Each row is a point on a tangle of strands that fork and nearly touch. The rows are in no order.
In the rows, 128 means zero.
Two points are linked if the straight distance between their rows is under 116. Some points are linked to none.
rukuz: [113 143 156  90 158  81 111 114 144 148 129  80 176 113 171 115 112 113
 154 150  93 112 147 168 108 161 140 185 133 130 142 143 118 133]
suni: [128 143  80 129  88 157 120 103 124  78 125 139 121 136  88 156 136 152
 116 113 131 192  87 186 106  92 144 125 134 137 152  88 146 113]
ruteb: [ 84 101 171 102 102 107  83 176  65  89 126 107 163  96 150 128 118 147
 116 114 152 126 145 162 129 140 152 111 142 105 120 136 103 116]
luzaz: [130 140 131 178  94 110  98 121 184 143  79  94  68 195  75 106 158 130
 131 183 128 167 137  88 143 151 223 121 112 170 149 122 105 159]
sar: [116 115  83 116 130 124 124  89 203 147 112 138 133 152  99 112 139 125
 145 115 141 128 122 150 145 130 109 146 123 124 148 107 113 103]
togu: [121 148 106  99 178  83 110 146 110 110 115 123 154  97 122 164 122 151
 114  83 149 153 137 177  71 117 107  98 134 107 147 142 118  82]
muvot: [114 118 121 127 112 141 123  82 102 119 158  97 164 144 149 119 109 132
 159 116 117 112 111 125 145 142 123 171 129 137 152 116 144 147]
Mumar: [127  91 133 115 157 133 123 122  93 150 166 128 177 102 171 125  90 137
 131 129 102  75 140 128 111 151 133 163 141  98 118 123 152 139]
rinok: [103 118 148 173  89 121 122 116 173 125  75 110  62 174  96  77 160 100
 116 144 147 146 146  74 161 148 187 102 128 191 143 119 112 150]
guk: [161 179 102 116 170  94 117  86 121 109 158 120 120 157 110 160 154 107
 154  96 102 166 135 116 108 108 121 111 101 102 151 142 151 101]
Dem: [113 114 134 162 105 147 132 122 109 110  98 112  76 146 128  72 149 122
  73 128 134 136 125 115 174  93 151  88 124 154 107 147 148 159]
Vuk: [ 88 156 180 127  63 132 144 145 131  90  87  84 135  99 119 147 104 136
 136  72 188 153 118 130 167 154 107 143 124 180 136 118  69 131]
terog: [115 148 133 152  82 161  85 107 114 135 127 124 104 168 115  90 132 122
 136 147 118 151 112 111 127 130 169 141 134 171 132 103 129 216]
nabus: [156 101 119  76 153 165 120 104 146 149 193 177 126 101 155 157 122 141
 152 115 136  68 105 138 109  96  79 123 157  93 151  93 170 154]
seloz: [166 169 121 116 162 130 161 134 125 165 152 146 133 113 139 134 132  80
 138 175  52 164 103 149  60 156 122 185 151 157  92 119 170 124]
tiga: [104 107 111 157 101 157  89  97 140 132 118 125  73 177  98 102 134 121
 113 144 120 141 115 110 169 122 188 118 124 144 143 114 141 186]
gebom: [157 123 113 105 130 141 142 173 150 164 131 191 178  93  99 156 112 135
 144 140 129 100  92 153  74 123  84 120 190 105  92 111 121  97]
duson: [ 80 113 142 100 104 127 141 121 176 151 114  97 192  92 161 110  87 127
 173 135 134  98 122 169 140 162 111 180 160 145 139 140 105 132]
refo: [125 118 132  86 124 138 129  99  98 120 157 112 156 126 160 145 105 154
 161 125  96 124  92 167 125 142 124 181 149 135 166  99 169 185]
dobu: [156 144 108 167 104 145 163 105  97 122 131 156 130 139  97 151 123 134
 126  94 113 170  73 141 110 130 116 162 128 118 111 102 146  95]
Rup: [ 94 133 146 121 126  96  87 177  83  91 110  95 154 119 150 122 125 122
  90 102 148 157 163 168 109 136 160 110 124 110 126 159 119 101]
Kub: [100  88 114  93 133 149 144 116 182 125 105 141 101 114 100  77 162 116
 102  87 211 118 147 149 171 123 135  72 153 151 170 114 141  84]
navo: [115 144 179 141 122  63  96 182 106  93 103  59 136 132 144  85 178 103
 121 118 146 132 175  73 151 159 192 111 135 176 163 146  90 129]
ziva: [107 182 182 138  99 155 184 132  86 122 129 144 189 105 162 146  49 127
 156 165 121 136  97 134 102 185 124 208 175 143 132 129  77 149]
zus: [161 131 121 152 143 136 119  67 133 131 166 113  56 198 140 134 181  98
 134 170 106 114 130  55 202  82 165 100  72 120 147 130 149 164]
mopu: [159 158 146 114 185 114 127 129  56 151 162 122 162 123 181 151 104  91
 124 175  78 173 139 149  66 167 162 181 149 123 167 111 133 104]
Desor: [140 147 125 138 162  77  95 129  89 125 124 103 136 144 141  86 144 105
 103 105  97 127 175  97 140 121 148  90  99 123 126 162 144 125]
sona: [126 139 117  63 124 134 142 165 145 148 119 165 188  87 111 166 116 154
 149 157 124 109  88 181  74 114  77 132 196 130 124 116 111 111]
tav: [131 154 127 112 117 129 181 183  72 112 107 144 167  92 116 175  96 135
 115 143 142 173  89 163  90 158 100 137 177 125 106 121 116  62]
maz: [163 140 107 132 119 145 132 128 121 156 183 171  98 133 140 175 136 114
 143 127  66 138 100 103 107 130 130 153 148 131 102 101 189 150]
mef: [127 120 125 145  91 182 120 147  81 139 146 175  97 137 120 137 134 128
 111 152  68 138  75 107 102 113 154 148 171 150  96 101 170 193]
vod: [ 90 114 141 134  66 156 113 143 114 102  95 110  93 121  99  82 139 130
  97 112 156 130 117 139 171 106 136  88 143 147  93 134 135 167]
kune: [151 160  91 135 120 133 139 108  84  91 141 134 122 126  86 161 126 133
 123 108 110 192  92 156 104 115 114 136 144 126 154 105 137  89]
Bepif: [104  96 104 152 111 142 138 120 149 147  97 139  77 152 129  85 137 107
  66 131 133 121 144 114 196  97 138  74 113 142  94 150 132 123]
Kuf: [112 127 125 145 104 117 133 167 173 105  73  94  84  98 104  86 159 145
  78 102 201 163 153 167 133 101 146 109 136 148  96 154 167 112]
leni: [160 127 119 123 192 118 103  74 194 174 141 162  62 141 130 130 141 104
 135 122 106 119 159 108 117  96  95  66  98 104 118 152 132 144]
Dabo: [130 149 167 138  79 154 159 186  48  88 119 140 155  95 113 134  94 151
 110 126 130 141 107 120 110 157 116 145 170 128  66 133 124 105]
bag: [ 99  77 136 108 131 118  89 157  61 106 142 129 164 115 146 124 109 136
  97 112 142  78 150 143 134 120 147 105 137  79 109 135 135 116]
mub: [125 137  98 144 160  88  94 130 215 148  88 123  58 163  48 140 155 127
 109 167 121 171 142 136 108 122 198  95  91 126 134 127 111 115]
vome: [ 77 137 208 116  84 126 127 179 125  80  93  85 149  80 137 178  88 150
 121  87 196 132 136 135 165 164 122 122 133 162 143 131  50 127]
nol: [125  78 139 162 125  93 108 163 101 117 140 148 179 120 186 142 109 135
 107 128 131 132 166 153  99 146 142 150  92  74 105 159  82  79]
Zum: [119 141  79 104 113 135 110 105 171 110 131 146 119 133  79 176 153 160
 135 108 132 176  92 193  89  95 113  97 135 121 167  85 127 108]
Fik: [149 125 161 124 121  79  77 137 100 147 145  54 177 143 183  93 142 128
 167 170 105 125 172 100 122 176 182 172 131 132 160 142  81 160]
Madot: [153 145 106 102 173 140  89  80 206 153 136 151  79 130 102 152 162 124
 146 123 107 139 148 140  91 101 103  81 112 119 133 131 134 146]
tonif: [ 83 180 192 103  66 161 162 121 103 102 116 129 171  87 141 165  57 132
 169 139 136 138 100 139 123 169 102 175 170 156 120 116  56 173]
Dozi: [ 87 158 153 142  61 138 139 109 135 110 103 101 148 132 104 124 105 126
 156  90 150 165 122 140 145 171 123 167 143 182 140 110  79 160]
fetu: [153 151 115 100 128 151 116 103  87 116 180 116 107 148 135 155 140 114
 128 140  75 142  97 131 102 117 144 177 143 164 147  90 182 200]
Rugo: [169 114 128 156 172 128 153 123  74 137 186 150 136 137 152 151 130 110
 130  88 109 101 129  83 129 133 107 135 104  99 122 138 172 113]
Bapav: [ 78 138 149 118  61 164  97 117  97 106 125 126 113 139 105 104 123 140
 136 127 120 135 112 132 118 141 138 138 158 176 115 109 114 228]
dat: [107  90  98 119 115 158 131 101 197 146 115 144 106 141  90 110 141 113
 120 117 195 114 119 162 169 119 118  99 144 125 156 106 118  91]
peti: [122 132 123  86 136 131 116 122 140 159 153 136 156 104 132 139 115 147
 134 116  87 115 116 173 101 129 105 143 158 129 116 115 156 121]
lapig: [106  84 105 127 133 146 137 110 164 148  96 147  56 135 141  73 160 112
  54 123 160 109 150 129 199 105 153  63 138 153 136 143 139 110]
Pev: [107 162 133 112 143  75 100 173 108  80  97  79 136  95 140 101 159 122
  89  86 167 173 170 163 110 127 171  93 116 137 126 157 148 100]
feded: [188 145 115 117 157 142 114 134 177 114 126 173  69 106  78 115 149 148
 102  99 194 147 119 154  87  47  99  54 113  94 116 120 153 112]
likig: [128 148 122 146  54 146 154 157 132 105  95 144 147 137  78 167 112 154
 128 129 164 167  75 186 109 137 101 146 149 128  97 114  99 104]
dunu: [143 139 120 134 178 102 105 116  90 116 167 123 122 146 144 121 154 108
 115 101  99 109 154 102 147  81 139  97 107 100 135 154 164 130]
Pim: [150 108  94 142 122 160 145 107 169 155 148 170 130 125 104 158 122 126
 154 120 135 105 101 136 125 115  92 147 131 101 122  91 151  97]
tufi: [158 125 125 173 163 113 148 138  71 121 162 114 155 137 147 109 138 125
 108 102 104 113 152  89 127 133 120 145  72  96 124 140 144  88]
zez: [162 157 129 179 161  92 149 139  92 121 136  98 166 163 128  93 156 138
 108 124 105 134 152  86 131 150 119 157  66 116 119 162 108  97]
dur: [131 126 110 182 148 106 147 132 189 131  66 106  50 157 107  86 154 137
  67 151 166 167 151 121 162 101 158 109  81 151 120 146 137 116]
Furi: [107 102 179 161  99 165 174 179  95  89 103  91 136 108 155  64 114 162
  78 111 173 103 167 119 169 138  88 140  88 123  92 156 112 135]
lazup: [154 129  98 142 202  91 132 115 205 154  73 157  25 173  92 148 155 130
 112 159 161 151 160  89 138  71 154  65  45 119 116 164 107 116]
Sotas: [165 151 118 181 128  99 140 140 156 108  63  88  75 168  89  96 188 122
 117 167 147 183 139  76 160 102 226  97  88 171 144 144 120 140]
dimo: [ 71 114 167 130  90 125 109 128 103 115 128  91 199 108 185 140  71 134
 172 119 123 111 137 131 147 188 147 175 132 134 150 143  73 168]
zoso: [161 130 121  86 181 112 120  71 142 155 159 115 147 138 166 142 124 122
 162 113  92 101 171 128 120 130 119 140  96 106 147 129 157 137]
Sof: [152 132 110 123 131 151 116 127  96 115 172 193  91 109 110 175 153 118
 128  78 113 131 106 121  89  88 100  82 134 104 108 102 185 109]
Voz: [145 163  99 138 138 132 151 146 128 161 138 152 144 114 116 140 124 102
 124 144  79 156  89 143  78 155 112 172 163 141  84 135 140 114]
Pip: [134 156 130 175  91 127 144 141  97 113 100 115 142 140 125  92 121 124
 106 129 109 146 120 110 139 144 114 154 120 142  77 158 120 133]
Mufeg: [142 127 128 143 128 140 101  99 156 148 160 165  36 170 151 173 143  93
 119 165  76 123 106  85 113  84 144 104 106 109 120 107 190 164]
Sugo: [158  94  77 147 166 145 159 112 194 171 131 180 125 115 120  89 120 123
 125 126 173  68 164 113 134 111  46 123 116  95 124 144 106  99]
tapo: [135 120 128 111 104 136 138 168 126 161 115 165 144  93 102 121 125 136
 121 136 127  91 106 148 117 113  93 115 168 107  76 127 139  88]
Litak: [138 116 123 140 101 159 128  65 145 137 145 138 122 166 132 141 117 142
 154 123 110 124  99 149 136 140 123 184 121 124 148 101 148 158]
fibez: [159 131  98 134 196 105 123  90 206 176 115 160  41 159 100 143 154 107
 117 140 120 133 160  83 127  89 105  85  71 112 108 153 118 121]
kuz: [159 137 112  90 137 127  93  95 103 113 201 101  81 166 155 133 161 112
 141 155  96 113  98 106 120  97 150 149 116 143 145 106 184 229]
ruka: [129  72 117  87 137 167 123 106 137 147 181 148 103 123 150 132 116 122
 144 126 116  57 101 127 151 105  97 145 136 108 128 111 199 172]
zam: [120 132 106 146 156  70 126 136 216 144  53 110  47 171  48 127 174 127
 122 152 153 151 152  98 137 127 201 108  85 162 137 142 116 108]
Ninuv: [152 138 129 151 163  95 149 134 110 116 127  79 145 185 121  73 179 122
 131 124 112 118 170  75 181 135 141 131  66 133 133 152 116 118]
robul: [ 78 115 159 124 120  67 110 174 131  84  99 100 184 109 170 167 114 140
 110  99 174 165 157 181 127 155 151 121 126 133 174 156  72  68]
sevof: [107 162 147 149 105  92 102 145 134 138 100  82 124 151 121  76 142  87
 127 119 109 133 157  95 147 145 144 127 139 182 122 150 106 161]
satu: [132 121 112 143 171 146 130  83 152 140 123 128  50 191 144 133 171  87
 122 166 120 111 150  56 205  73 162  74  76 126 148 138 126 138]
nep: [ 98 119 168  98  82 158 156 129  92 124 122 128 175  66 178 142  56 157
 158 171 113 100  93 153 110 174 125 186 177 133 122 119 122 188]
losor: [146 166 103 107 169 110 103 114  72 110 174 117 153 125 134 165 134 115
 135 114  91 162 126 135  95 121 128 113 127 116 171 117 156 118]
sop: [132  96 102 132 180 116 142  94 203 177 104 113  94 185 124 107 171 102
 151 157 116 126 181  75 194 137 143 122 106 159 141 152 117 126]
vira: [146 125 115 141 146 143 140 131  88 159 197 151 122 119 151 176 128 108
 136 110  89 117 118  89 103 138 126 149 128 103 114 120 196 131]
Midak: [157 129 129 152 132 143 109  79 154 139 157 131  67 202 115 158 146 119
 150 147 107 127 126  92 166 107 150 111  66  90 138 117 153 141]
fipat: [120  84 129 154 105 186 174 144 101 139 154 145 160 128 131 104 105 146
 154 117 118  70 107  92 148 141 106 162 133 115  95 108 154 132]
bepag: [ 60 128 149 114  63 152  98 137 123  89 106 113 110 123  97 106 133 130
 116 104 156 140 123 129 146 133 153 116 170 179 118  96 109 190]
kikud: [118 109 117 119 188 142 145  83 149 130 126 122 100 142 132  85 165 109
 111  91 163 109 162  98 194 124 129  76  88 125 149 143 131 107]
Vur: [ 85 152 175  84 115 175 188 162  67 113 125 150 173 101 137 188  92 156
 145 188 112 159  83 157  85 154 106 147 211 148 131 103 108 114]
bapa: [102 151 133 114 131  73 126 180 170  91  84  64 108  86 120  83 172 122
  81  78 179 173 165 150 124 121 159  96 144 150 107 157 164 119]
Mili: [149  94 112 157  90 172 142 121 150 125 117 165 128 145  74 136 130 175
 116 125 174 129  88 162 153 102 111 122 117  96 111 105 142  87]
Gaduv: [105 159 171 105 119 158 202 194  56 104 104 142 170  85 126 198  80 150
 134 185 160 182  81 167  86 157  90 122 195 126 138 124  94  67]
Ribu: [ 83 138 156 104  94 131 136 109 127 126 118  79 182 111 178 131  74 128
 169 138 115 119 136 164 139 168 137 181 148 159 153 125  99 163]
Lun: [162 190 129 102 174 111 149 129  75 141 169 122 144 133 158 144 120  89
 140 172  62 163 118 132  66 164 128 198 151 163 138 108 148 120]
runi: [100 166 181 137  98  81  89 168 144 119 100  63 147 118 138  92 133  92
 127 112 118 137 172  93 138 180 170 140 130 170 135 145  76 127]
ser: [134 102 131  70 140 134 122  93 136 134 186 115  80 109 155 128 123 131
 133 131  90  75 103 151 127 119 113 165 122 135 142  87 203 205]
Tenis: [ 99 112 139 121 145  74 127 165 145  92  90  96 174 104 139 130 112 150
 119  70 203 125 158 172 134 146 121  99 119 117 174 156 101  71]
neki: [143 147 106 134 181  91 137  92 141 125 135 109 124 164 100 124 173 130
 148  91 126 141 155 106 138 117 121 110  79 124 135 144 130 106]
Nibon: [105 121  97 131 129 134  94  88 180 144 121 118  98 161  86 126 153 125
 141 114 134 153 132 156 144 133 157 123 126 145 157  97 121 128]
vedov: [136 145 117 107 179 124  91  93 107 127 178 138  86 137 139 141 163  89
 127 100  90 113 133  89 119  67 124  72  96 103 123 137 176 169]
Nez: [166 137 129 113 200  99 129 145  70 140 189 156 166 106 177 182  94  97
 128 146  77 160 134 130  74 166 144 163 140 102 154 119 150  90]
zise: [158 100 109 131 149 164 121  95 178 175 159 165 100 143 129 138 125 120
 147 128 137  80 120 112 133 110  77 112 118  83 118 133 150 121]
kad: [104 124 150 132  90 146 139 161  74 123 115 142 174  97 122 136  87 151
 136 117 118 119  94 132 124 166 107 139 170 122  89 117 122 129]
leb: [158 122 111 114  71 139 167 159 138 125  97 162 173 113  83 157 119 172
 137 144 169 127  72 166 117 117  76 121 169 112 108 101 117  95]
dubiv: [123 138  92  95 100 152 117 137 177 132 127 176 141 118  84 163 144 174
 139 148 134 163  80 214  69  94  95 127 164 150 153  74 101 103]
vuf: [122 156 116 173 107 120 120 109 128 127  97 108 133 164 100  82 136 121
 113 139 103 142 140 106 138 137 132 139 117 157 109 135 112 148]
fidog: [175 123 138  94 134 108 139 100 106 127 190 110 112 119 166 121 123 108
 147 141  68  86 115 125 108 153 124 188 107 135 131  98 201 188]
Biso: [ 75 174 192  99  63 143 128 138  85  90 109 113 168  95 140 190  58 151
 158 123 150 148 110 140 154 163 117 139 151 165 136 141  52 161]
Memi: [ 77 107 181 142  70 143 108 140 109 104 141 110 188  89 204 157  48 143
 161 155 153 113 152 115 128 179 151 182 122 110 132 134  22 161]
vuluk: [112 107 112 139 161 111 159 117 182 146 104  97 128 174 112  60 168  92
 148 143 127 121 177  68 194 158 132 123 106 170 138 149 101 116]
zaru: [102  72 131 122 146 131 103 126  77 134 154 125 148 118 142 106 106 130
 110 112 128  57 146 126 159 130 128 119 144 103 123 129 156 147]
Latet: [113  91 106 104 148 144 107 105 179 144 108 153  65 126  97  93 171 100
  90 114 172 116 140 148 168 108 156  40 141 151 149 119 149 117]
Kuv: [143  96  97 128 185 142 136  79 195 173 123 137  58 174 129 121 161 104
 118 170 117 120 168  76 201 102 143  83  89 138 139 152 110 129]
Pigu: [ 82 108 146 146  91 106 155 153 128  97 104 108 210  97 157 174  77 174
 137 132 163 122 122 163 151 162 110 147 123 102 159 165  54  87]
Git: [ 92 108 164 136  86 148 145 160  97 122 120 129 201  82 162 140  71 153
 149 148 134  86 128 121 113 184 125 177 142  92  92 148  72 111]
nosuk: [126 134 113 150 124 145  68 101 138 135 163 131  34 175 124 163 161 110
  98 177  69 134 112 102 116  63 188  87  92 118 140 105 158 176]
nuzu: [138 157 105 119 112 132 159 169 101 144 107 169 141  99  88 150 110 116
 119 143 131 163  72 160  79 136  95 151 170 140  78 124 130  79]
Pire: [160 136 132 110 161  83  81 127  77 151 149  72 161 163 166  94 148 114
 156 156  93 116 163 102 128 139 186 143 115 124 159 157 121 148]
Silut: [112 101 144 159 122 136 166 194 109 130 108 144 163  79 137  92 105 150
  89 141 145  76 150 117 133 124  91 134 120  98  67 166 103  82]
Saz: [120  65 122 119 112 181 152 117 121 153 160 143 149 108 146 131 110 146
 160 132 124  60  95 123 150 129 101 158 153 111 105 100 182 143]
tiko: [167 130 121 135 186  96 126 105 105 139 179 142 156 123 163 159 113 117
 154 100  90 112 156 110  99 146 122 140  88  81 156 138 153 100]
Peta: [140 103  85 140 147 133 168 150 168 150 112 151 148 117 108  84 133 145
 103 118 176  81 151 128 138 122  57 117 107  93 108 161 102  78]
Kog: [187 136 110 148 131 140 113 120 148 125 157 190  86 122  92 186 148 128
 122 103 140 151 103 133  82  87  98  87 121  81 129 105 167  98]
Gatu: [144 145 114 126 141 109  93 101 131 128 134  89  83 166 120 100 188 102
 128 148  97 136 128  79 158  82 182  96 119 144 149 122 155 175]
sopot: [ 73 102 157 125 120 136 147 146 131 101 103  87 136 115 130  88 144 139
 110  72 194 122 156 133 184 152 119 107 131 146 153 134 113  93]
pap: [162 148 104 108 155 129 110 139 159 103 101 146 105  85  96  87 147 146
  91  83 188 130 129 166 106  61 101  46 134  98 120 129 150 121]
roran: [124 144 108 189 129  98 134 131 151 132  71 109  99 166 112  90 153 123
  85 144 129 151 148 111 147 102 133 107  92 165 103 148 121 127]
zomi: [148 126 118 121 193  90 124  94 149 126 114  90  97 162  97 115 193 107
 162 120 120 133 156  91 180 116 156  95  89 135 126 142 135 126]
pafe: [138 122 100 148 201  74 140 143 205 132  60 135  41 170  70 133 189 140
 110 159 171 166 160  92 145  98 195  90  56 150 126 154 123 118]
bekol: [140 108 120 100 146 117 111 164 119 118  98 146 124  79 105 105 129 148
 104  93 170 110 142 166 114  84 100  57 150  93 106 147 153 103]
birun: [100 142 162 156  71 130 111 132 159 132  86  87  97 150 115  71 158  97
 126 126 145 140 165  65 169 145 161 120 134 194 137 133  99 175]
bibin: [154 101  89 137 165 168 151  85 195 179 155 189  75 143 126 124 135 116
 126 127 160  96 147 101 149 100  63 114  96  90 138 146 123  93]
loveg: [148 152 117 120 125 132  69  98 122 122 165 115  66 167 137 138 178 112
 137 172  76 140 112  98 130  79 173 113 112 137 156 102 180 205]
dakel: [128 138 139 160  79 167 128 142  72 137 114 154 116 121 113 111 113 120
 120 143  97 133  99 108 121 137 133 144 168 152  84 126 143 184]
pomal: [142 166 143 169 100 132 162 177  55  99 114 136 155 123 126 113 120 118
  85 121 102 163 122 103 100 151 126 153 139 140  67 160 139 116]
pilog: [133 135 109 157 152 114 136 144 183 123  88 115  77 124 101  83 157 130
  86  97 195 156 152 144 152  95 134  97  91 139  96 152 149 114]
mok: [125  99 139 111 129 123 164 163 110 131 121 172 225  85 180 201  70 170
 154 188 142 116 105 159 112 152 116 126 177  88 160 138 104  75]
kis: [110 149 128 151  64 156 141 116 127 110 113 135 136 139  88 134 100 149
 159 120 131 155  80 159 125 149 110 172 144 145 124 115  98 142]
Latat: [125 103 105 153 134 125 152 137 155 151 113 129 115 130 120  77 133 124
  82 116 150  98 162 118 166 106  94 115 107 131  93 160 123 103]
zinon: [ 88 104 142 142 131  63 106 145 145 110 114 101 201 115 195 178 113 138
 130 131 147 156 153 165 126 165 149 150 111 124 168 168  42  87]
bot: [133 130 113 126 157 110 121 111 159 128  93  87 105 152  98  99 188 111
 137 146 103 140 160  84 162 114 182  91 136 149 142 128 136 143]
kovil: [162  93 119 113  77 151 151 151 121 121 106 175 144 146  88 150 127 176
 133 145 185  91  90 149 146  99  86 105 155  89 111  77 134  99]
zufe: [109 138 168 159  80 150 144 140  97 125 122 127 192 115 163 109  76 124
 151 150 129  94 131 115 122 171 119 194 130 125  92 145  92 138]
Neta: [159 140 117  85 186 140  92  83 182 154 160 155 101 111 126 134 134 131
 152  86 125 126 126 142  84  86  76  82 139 118 146 107 134 131]
Zavam: [116  87 123 156 104 159 165 133  95 128 130 135 145 130 114 100 121 143
 114 102 137  95 123 120 158 128  95 142 124 105  98 131 135  90]
vevos: [159 128 126 135 122 148 110 101 127 145 180 159  57 159 154 166 145 110
 132 143  83 127  89  94 108 118 144 149 115 120 127  91 206 177]
lomu: [128  73 132 169  75 188 163 125 113 102 122 162 115 147  99  99 121 164
 106 117 179  98 102 121 178 108 107 125 115 109 103 120 139 112]
Situs: [128 136 119 169 122 142  99  96 179 134 118 118  69 199  85 112 157 122
 107 161 104 150 134 102 155 126 204 123 101 130 158 104 120 155]
gofu: [140 120 119  93 147 141 110 159  84 123 157 166 140  84 117 150 131 131
 116  96 102 120 102 148  83  90 105  92 154 102 123 109 164  99]
manil: [105 175 121 118 111 116 131 139 108 112 120 100 147 115 116 122 113 111
 119 120 123 170 118 163 107 155 112 149 158 153 112 150  93 114]
Golir: [ 98  95 117 154 101 172 155  96 123 127 133  98 134 149 153  58 108 111
 142 142 135  85 148  82 182 166 130 163 112 145 135 126 119 174]
gogil: [167 104 108  97 131 138 118 173 140 146 122 174 127  96 100 104 121 143
 104 122 151  78 129 146 115  80  69  65 156  95  86 127 145 108]
deval: [123 177 171 161 105 159 178 129 102 127 127 139 183 124 142 105  81 125
 152 138 113 129 109 106 122 173 113 208 143 143  84 134  80 150]
daba: [ 88 121 202 106  55 136 135 156  94  95 105  90 167  76 144 179  54 168
 160 121 183 115 123 137 169 158 110 116 142 125 148 139  54 144]
Tefe: [119 116 142 129  82 188 148 137  73 129 135 149 153 113 118 139  98 143
 150 141  98 104  89 119 108 155 134 158 180 145  72 102 149 160]
kiv: [113 130 123 113 151  63 119 155 132 112  99 125 183  99 138 156  99 163
 127  92 188 138 137 191 103 131  98  97 138 105 160 165  93  75]
valak: [177 137 138 124 195 106 129 144 107 153 185 169 148  94 178 188 113 111
 138 105  94 130 136 120  58 150 113 129 116  96 138 141 140  85]
dov: [119 131 145 112 124  81  99 122 124 143 133  83 187 131 200 105 103 121
 155 174 103 127 167 140 102 182 165 190 121 130 144 145  89 140]
tun: [147 111 127  80 159 157  93 106 155 151 171 161 113  94 130 129 128 136
 146  92 127  74 131 145 105  85  75  76 160 105 149 102 158 146]
nulog: [138 126 113 153 168  83 162 149 153 117  82  73 131 184 115  78 191 115
 125 155 130 121 175  42 185 132 147 116  72 165 140 163  93 120]
Kal: [ 76 108 187 125  80 138 132 148 113 114 128 120 194  56 186 170  49 144
 168 178 134  92 145 130 125 165 131 174 130  87  94 138  30 122]
puluk: [203 139 117 137 144 144 115 139 170 134 134 196  75 103 109 137 130 128
 135  93 184 139  96 128  84  74  76  79 111  75 138 113 142  96]
Dab: [159 161 132 141 150  61  87 161  65 126 130  74 157 161 159  86 156 109
 122 141 100 145 159  90 118 133 178 122 104 121 144 175 106 115]
lize: [143 123 145 101 168  98 113 123 125 151 155 126 188 104 177 126  98 113
 140 154  66  93 142 156  94 157 141 178 136 102 121 121 141 113]
rof: [149 145 126  88 135 147 146 105  82 114 175 124 135 119 156 154 120 140
 136 146  66 149  76 169  93 147 119 201 133 168 164  75 182 193]
vinu: [175 121 145  90 156 110 142  91 124 146 176 139 123 106 175 143 118 118
 164 127  75 105 145 134 100 136 123 174 106 122 151 103 193 152]
zup: [ 73  98 122 127 162  68 117 115 165 136 119 100 206 120 169 152 109 143
 154 106 147 118 150 165 127 167 132 142 118 109 197 149  82  88]
Fuser: [147 115 106 157 106 154 160 100 124 137 160 150 142 140 107 168 113 140
 151 112 108 133  90 125 128 129 109 183 139 123 115 102 145 127]
Peku: [148 157 105  92 168 117 104 142  95 105 138 146 132  72 124 146 124 138
 120  77 129 151 136 165  60  77  85  67 140  89 145 133 141 106]
sozod: [107 149 110  84 102 145 141 142 137 133 140 173 151 104 124 168 113 162
 143 158 105 138  76 203  79 116  91 148 188 164 138  95 116 109]

A fork is a point with three links. Follow the links from the first point to the second and name the forks in between, in order.
Rup, zise => vuf > sevof > Bepif
sevof, Pim => Bepif
dobu, pilog => Fuser > Bepif > sevof > vuf
Latat, neki => Fuser > loveg
fipat, Vur => ruka > tiko

Follow the links from the first point to the second, and from the first to the third. Name the last point that the two ways share.
mef, bibin, Pev => vuf
zez, lapig, fipat => Rugo
Vuk, fidog, mub => ruka
kune, Neta, Peta => Fuser
Bapav, Nibon, vira => Bepif
bekol, nosuk, Sugo => Fuser

A fork is a point with three links, a tip a point with one. Leave the first point through the second and follow the links. Name the first fork or tip that comes.
Kuv, sop => Rugo
kis, likig => ruka
daba, Biso => duson
Bepif, Dem => sevof
Vur, Gaduv => tiko
rinok, luzaz => Bepif
bag, ruteb => vuf
sona, gebom => zup
togu, Peku => Fuser

Name the points in between on the shortest way along the links from the first point to the second, in order.
nabus, likig => ruka > Saz > fipat > Zavam > lomu > Mili > kovil > leb
dov, terog => rukuz > lize > Mumar > zaru > bag > ruteb > Rup > Pev > bapa > Kuf > pilog > dur > roran > vuf > sevof > birun > rinok > luzaz > Situs > tiga
Rugo, Midak => tufi > zez > Ninuv > nulog > vuluk > sop > Kuv > satu > zus
feded, bot => pap > bekol > gogil > tapo > gebom > sona > sozod > dubiv > Zum > suni > kune > dobu > Fuser > Litak > muvot > refo > rof > fetu > kuz > loveg > Gatu
